Points, in no order, along strands that fork and pass close to each other.
(in the rows, 128 means zero)
Two points are linked if the straight distance between their rows is under 114.
K612: [ 92  94 153 115 136 157 201 140 142 146 158 126 121 107 135 101 142 127
 173 170 150 168 107 128  20 115 206]
K761: [152 158 149 177 106  99 137  95 105 115  44 110 175 106 131 129 134 140
 110 121 128 119 173 160 154 139  98]
K742: [102 115 195 127 152 121 176 171 146 158 151 132  92  90 154  88 114 123
 168 167 126 150 113  97  92  89 134]
K741: [114 144 149 119 123 108 148  83 147 148 156 110 145 125 137 144 100 145
  97 147 158 125 151 141 202 104  73]
K7: [150 120 146 150  75 104 111  98 144 131 124  75 206 138 105 148 143 112
  83 123 109 138 121 152 119 129  79]
K971: [132 152 103 136 113 133  68  98 123 113 102 117 155 152 115 162 131 123
 111 111 135  99 165 160 140 169 124]
K471: [168 143 151 145 101 149  87 175 137 143  81 138 155 130 110 125 152 149
 141  97  81 167  84 133 149 129  99]
K447: [110 172 121 146  74 121  99 131 121 153  74 138 115 113 125 162  99 187
 118 139 136 113 176 157 217  89 105]
K538: [139 148 165 145 120 110 176 129 132 132 112 118 149 116 134 106 135 130
 119 125 113 158 111 138 183 112  62]
K729: [159 115 118 145 176 141 173 154  73  97 132 150  77  89 141  83 158 110
 178 101 119 161 125 126 134 149 122]
K108: [151 119  88 116 126 181  71 151 121  95 160 165  39 174 104 157 120 113
 151 114 124 148 127 103 117 158 143]
K829: [121  92 132 111 128 162  95 159 149 127 204 127 104 145 110 149 130 107
 137 139 112 162 111 103 108 118 137]
K791: [100  88 184 164 155 158 150 130 148  78 158 116  86 132 140 105 123  67
 112 138  93 131 150 118 105 109 133]
K875: [125 128  44 120 133 131 112  66 122  72 163 119  96 180 119 150  82 102
 108 112 153 103 159 145 148 140 111]
K182: [108  79 137 116 138 147  94 138 167 135 165 110 160 149 126 144 140  97
  98 137 101 108 122 111  56 129 175]
K559: [128  96 138 101 144 163  71 180 164 145 171 158 114 137 126 152 144 127
 145 149 118 164 113  78  82 131 160]
K303: [115 111 124 124 113 132  69  85 164  92 183  78 147 174  97 153 105  97
  88 115 120 116 143 142 140 110  89]
K15: [160 139 131 126 110 133  57 149 150 174  74 122 197 138 114 156 143 156
 130 115 122 108 113 126 103 147 129]
K336: [145 153 122 163  54 108 112 105 123 136  97  82 213 130  91 181 133 144
 102 135 124 154 136 161 152 129  90]
K11: [134 150 171 148 151 102 206 141 118 123  73 141 135  91 140  78 131 135
 137 118 135 140 121 113 200 104  72]
K525: [131 126 170 136 129 103 178 141 123 145 133 123 137 102 137  86 141 117
 142 130 101 152  82 118 128 116  92]
K190: [124 113  91 102 131 126 128 176 108 122 198 134 145 151 124 125 160 124
 156 147 140 164  82 126  93 165 153]
K268: [114 187 133 144  89  98 131 126 120 172  60 122 165  94 138 137 115 190
 136 137 143 119 159 147 206 111 112]
K490: [ 97 128 184 124 156  90 220 147 134 158 120 137 118  69 158  56 110 121
 157 154 133 116  83  94  89  83 129]
K916: [141 162 217 151 109 100 106 154 171 158  40 125 171 122 133 114 105 129
 115 133 121 108 125 104 149 109  79]
K621: [136 133  73  98 153 137 125 137  98 109 163 173  61 143 140 146 122 143
 165 132 175 140 147 105 141 169 158]
K883: [100  78 176 117 120 168 190 120 164 159 166 110 125 127 120 110 127 121
 156 179 147 158  99 126  43  93 218]
K865: [125 109 140 143 125 147  87 104 149  87 165 100 124 162 109 134 125  91
  91 117  90 132 131 140 132 116  92]
K73: [130 148 204 123 123  95 115 137 174 174  92 128 158 116 152 112 110 123
 110 147 122  97 104  98 123 100  94]
K74: [141  94 108 129 129 154  53 170 157 143 151 142 177 158  94 146 154 109
 113 106  97 154  92 115 106 134 122]
K141: [121  95 171 152 139 162  98 132 154  74 153 126  79 153 122 117 109  70
  96 130  88 131 144 123 131 102  97]
K847: [152 173 126 143 173 143 136 149  86 120  82 162  76  98 128  96 149 168
 190  82 123 147 109 122 159 144 162]
K355: [139 112 104 122 156 156 171 112 101 106 157 152  35 131 139 129  85 130
 140 124 170 136 167 110 169 107  79]
K403: [133 140 128  80 162 116  90 187 124 159 111 155 136 129 149 106 144 165
 167 152 130 138  77  75  44 139 181]
K953: [131 136  41 131 139 140 107  80 103  74 107 143  82 171 124 154  95 117
 107  94 155  75 189 152 156 160 139]
K819: [ 98 103 143 104 132  97 172 112 139 164 194  97 140 119 144 114 147 130
 123 154 123 131 103 126 110 114 140]
K302: [122  93 172 132  89  88 116  99 172 140 145  69 192 130 103 139 125 114
  72 127 113 104 119 137  96 109  96]
K27: [146 141  57 142 127 153 103 103  91  68  96 144  69 175 112 148 121 117
 112  83 129  98 158 161 146 168 149]
K639: [145 135  69 136 133 158 194 123  73 108  92 152  90 103 128 120 107 159
 122  94 149 126 159 142 215  98 101]
K463: [120 128 174 120 167 148 125 125 142 125 156 159  49 114 162 131 107 124
 150 159 139 139 163  90 145 116 119]
K142: [117  99  88 108 158  94 202  74  98 112 166 102 174 111 145 109 138 121
  86 106 154 106 159 134 155 125 112]
K189: [124 107  57 114 133 138 111 100 120  56 195 136  72 179 119 151 101  89
 134 121 146 125 143 123 122 161 136]
K552: [120 155  66  98 111 136 125 123 115 146 158 143  99 151 124 169  98 160
 137 136 165 118 136 144 201 135 117]
K217: [147 152  92 130  97 171  36 156 122 124  98 160  88 169  90 179 117 151
 126 100 131 105 146 149 153 140 162]
K23: [139 158 158 119 130  89 131 116 148 170  88 125 170 101 159 114 122 137
 126 126 124  96 104 118  99 135 119]
K279: [125 113 143  93  98  89 128 116 147 186 134 123 192 100 125 116 119 111
  91 147 126  95  52 130  43  85 159]
K647: [150 121 101 131 100 160  42 145 154 123 142 128 162 169  84 172 127 123
 109 105 104 141 123 129 139 143 103]
K669: [134 189 106 140 125 127 144 143  86 140  59 154 121  90 125  99 155 192
 171  84 123 141 115 141 197 127 154]
K807: [157 172 184 158 104 129  90 157 143 147  36 133 156 118 123 119 128 156
 134 110 106 129 118 121 158 124 102]
K553: [103  91 163 117 117  98  99  74 177 117 186  62 159 156 109 141 114 109
  74 141 123  92 151 139 123 101 112]
K668: [156 174 173 181  83  85 149 115 120 137  18 103 196  98 126 130 131 137
 115 132 127 122 145 144 135 122  87]
K457: [135 167 103 123 114 120  74 130 123 155  93 128 172 142 125 162 145 161
 136 123 147  94 134 143 137 172 150]
K391: [107  87 146 122 123 155 140 149 132 122 207 112  88 131 118 119 132 100
 149 151 124 169 120 125 104 114 138]
K500: [144 175 140 172 122 125 154 140 100 112  31 146 127  88 116 104 147 161
 140  93 103 139 140 153 190 121 124]
K812: [100 107 119 101 142 135 159 178 119 136 165 143 129 116 138 109 161 135
 187 167 158 170 108 118  27 138 204]
K226: [135 107  83 123 136 166 120 117 100  72 178 144  42 162 121 133 112  86
 150 114 131 153 137 123 117 149 120]
K96: [126 147 141 105 185 115 132 138 126 143 110 154  95  95 173  95 142 157
 172 136 136 132 124  82 103 143 164]
K946: [113 122 178 119 171 137 106 134 165 134 121 140 106 122 175 127 125 101
 126 152  99 106 147  95  63 130 167]
K899: [132 148  79 132  74 169  36 127 140 119 102 141  95 176  84 189  93 148
 113 113 134  99 155 157 165 129 121]
K643: [118 176 123 122 112  82 147 102 127 187  83 119 185  96 157 136 120 187
 130 135 159 104 151 135 182 123 109]
K565: [121 131 171 135 118  93 174 101 140 131 152 111 134 128 125 113 116 123
  94 146 138 148 127 141 204  87  57]
K580: [101 106 112  88 122  98 176 135 125 173 183 116 159 121 137 105 149 132
 133 164 144 127  61 131  61 119 181]
K661: [108 116 103 100 140 130 135 175 117 119 197 143 118 131 136 128 156 129
 175 168 158 168 108 107  63 160 192]
K339: [149 156 137 165 140 124 187 135  94  90  42 149 117  91 124  88 139 147
 131  91 113 135 141 140 211 115  93]
K929: [103 125 176 109 171 137 114 120 161 134 151 149  75 114 177 142 109 114
 131 158 133 114 166  85 117 123 147]
K982: [122 150 152 126 108  77 159  81 144 167 112 106 188 110 149 137 119 153
  99 140 162 101 152 145 166 117  84]
K772: [117 156  71 154  60 122  76 105  96  95  89 105 164 148  82 187 124 142
 115 128 153  97 178 180 160 154 121]
K462: [138 154 147 110 162 105 120 136 130 158  99 137 132 111 166 101 131 145
 149 128 121 117 107 104 105 142 140]
K155: [ 93  94 202 163 162 142 188 139 153  96 126 123  95 123 143  86 127  66
 110 149  99 124 145 120  89 107 152]
K798: [124 153  95 179  55 109  96  88  93 113  77  85 190 132  94 192 133 154
 118 145 147 114 187 169 150 144 110]
K514: [127 147  45 102 123 135 142 130  99 124 155 174  83 160 124 163 103 158
 138 125 181 110 147 140 180 169 144]
K821: [138 100 131 106 118 105  78 146 173 190 133 123 202 125 116 145 129 122
  94 135 125 108  83 112  59 112 134]
K805: [163 149 122 140 174 131 156 143  77 100  83 144 106  93 143  80 169 136
 171  87 103 144 101 127 130 165 146]
K976: [125 111 146 125 174 135 169 111 118 114 166 150  60 107 159 122  99 119
 130 137 154 130 168 103 170 107  99]
K199: [153 136  73 135 127 154 102 116  88  78 116 153  98 160 108 130 146 110
 126  86 109 133 126 157 150 180 140]
K950: [ 88  74 124 113 124 143 171 106 144 120 184  88 152 165 110 117 142  94
 115 154 121 119 104 146  45 129 227]
K784: [101  83 129 112 170  82 191  64 133 122 174  96 152 113 155 113 121 115
  80 134 145  74 175 129 138 110 125]
K346: [164 138  95 136 116 145 120 141  89  99 118 133 131 144 116 117 172 114
 141  89  87 162  90 149 138 171 119]
K36: [141 135  83 107 132 122 121 160 106 117 161 137 157 151 122 122 169 124
 145 121 122 149  81 133 115 186 149]
K843: [105 106 132  88 109 112 166 133 125 186 153 134 168 103 121 102 129 127
 134 173 131 127  34 130  33  84 189]
K237: [106  95 181 139 143 143 164 158 137 137 191 120  84 101 132 104 126 106
 168 154 121 172 124 115 112  91 126]
K989: [108 105 172 129 135 101 166 122 148 143 155 104 137 115 144  98 139 104
 101 141 101 122 112 126 113 104 112]
K98: [140 100 131 151 175 142 197 149  83  98 155 136  77  82 148  84 138  95
 166 111 137 170 148 121 119 124 120]
K156: [136 146 104  97 176 133 120 134 110 120 139 171  74 114 155 128 140 152
 177 130 154 130 147  95 125 172 169]
K342: [165 143  95 117 120 176  59 163 124 119 127 174  61 173 106 167 124 140
 146 106 131 135 113 117 149 158 164]
K294: [112 155  71 132  84 141 128 120 112 136 101 146  88 129 123 163  88 168
 113 136 142 120 161 162 214  97 102]
K902: [113  95 168 130 157 145  79 129 174 128 129 121 134 144 152 146 124  95
  98 142 101  90 157 105  53 134 170]
K69: [ 86  83 114 114 128 132 121 121 160 116 186  95 166 169 109 140 140  95
 101 150 114  96 120 135  48 137 208]
K83: [158 111 147 137 103 115  63 136 161 174  75 110 210 119 109 152 144 129
 109 111 122 109 103 115  63 127 104]
K77: [148 153 112 147 138 102 158  91 101 120  73 116 173 107 153 121 150 131
 109  97 133 110 160 160 148 160 113]
K679: [121 125 176 139 142  88 219 157 119 145 106 128 137  72 137  50 129 113
 144 134 111 130  62 112  95  96 110]
K664: [129 118 148  99 147 145 100 188 139 161 134 149 121 124 138 118 146 143
 169 145 109 164  85  80  65 130 163]
K937: [136 136  79 125 166 111 178  88  85 113 117 118 160 108 152 114 148 126
 106  96 139 110 159 144 156 156 115]
K492: [ 99 105 141 111 146  88 134  55 160 118 185  84 137 137 141 132 106 109
  80 143 139  88 174 135 140 112 114]
K380: [171 132 119 141 112 171  93 165 115 119 116 142 113 138 102 123 160 127
 144  92  81 178  84 135 148 147 103]
K992: [132 139  83 136 127 155 165 101 101 115 114 147  68 133 128 135  85 150
 111 113 153 117 162 146 206  98  76]
K846: [146 138  90 150  68 167  47 128 141 111 109 117 153 170  70 183 107 133
 109 109 117 144 141 159 164 123  83]

Follow the links from the first point to the second, and from the first to the third. Name the last point that the two ways share.
K661 / K953 / K462 => K346
K500 / K992 / K457 => K538
K937 / K155 / K971 => K553
K391 / K279 / K294 => K525
K929 / K268 / K621 => K294

A fork is a point with three links. Follow the links from the first point to the second and name the forks in between, in order.
K268 / K73 => K294
K525 / K976 => K538 K294 K992
K989 / K976 => K525 K538 K294 K992
K819 / K268 => K525 K538
K899 / K471 => K346
K847 / K580 => K538 K525
K621 / K819 => K294 K538 K525

A fork is a point with three links, a tip a point with one. Leave the first point through the second and follow the links. Name the first fork or tip that comes.
K916 / K807 => K346
K83 / K821 => K525
K268 / K643 => K538
K36 / K190 => K883
K462 / K96 => K294
K346 / K199 => K74
K553 / K303 => K155
K492 / K784 => K668
K929 / K946 => K950
K950 / K69 => K992

Name the points in between on the shortest way along the links from the first point to the second, in order.
K819 / K621 => K989 K525 K538 K565 K741 K982 K643 K268 K447 K294 K552 K514
K463 / K23 => K976 K355 K992 K294 K552 K514 K621 K156 K96 K462
K403 / K339 => K664 K559 K829 K391 K237 K742 K490 K679 K525 K538 K11
K217 / K36 => K342 K108 K226 K189 K875 K953 K27 K199 K346
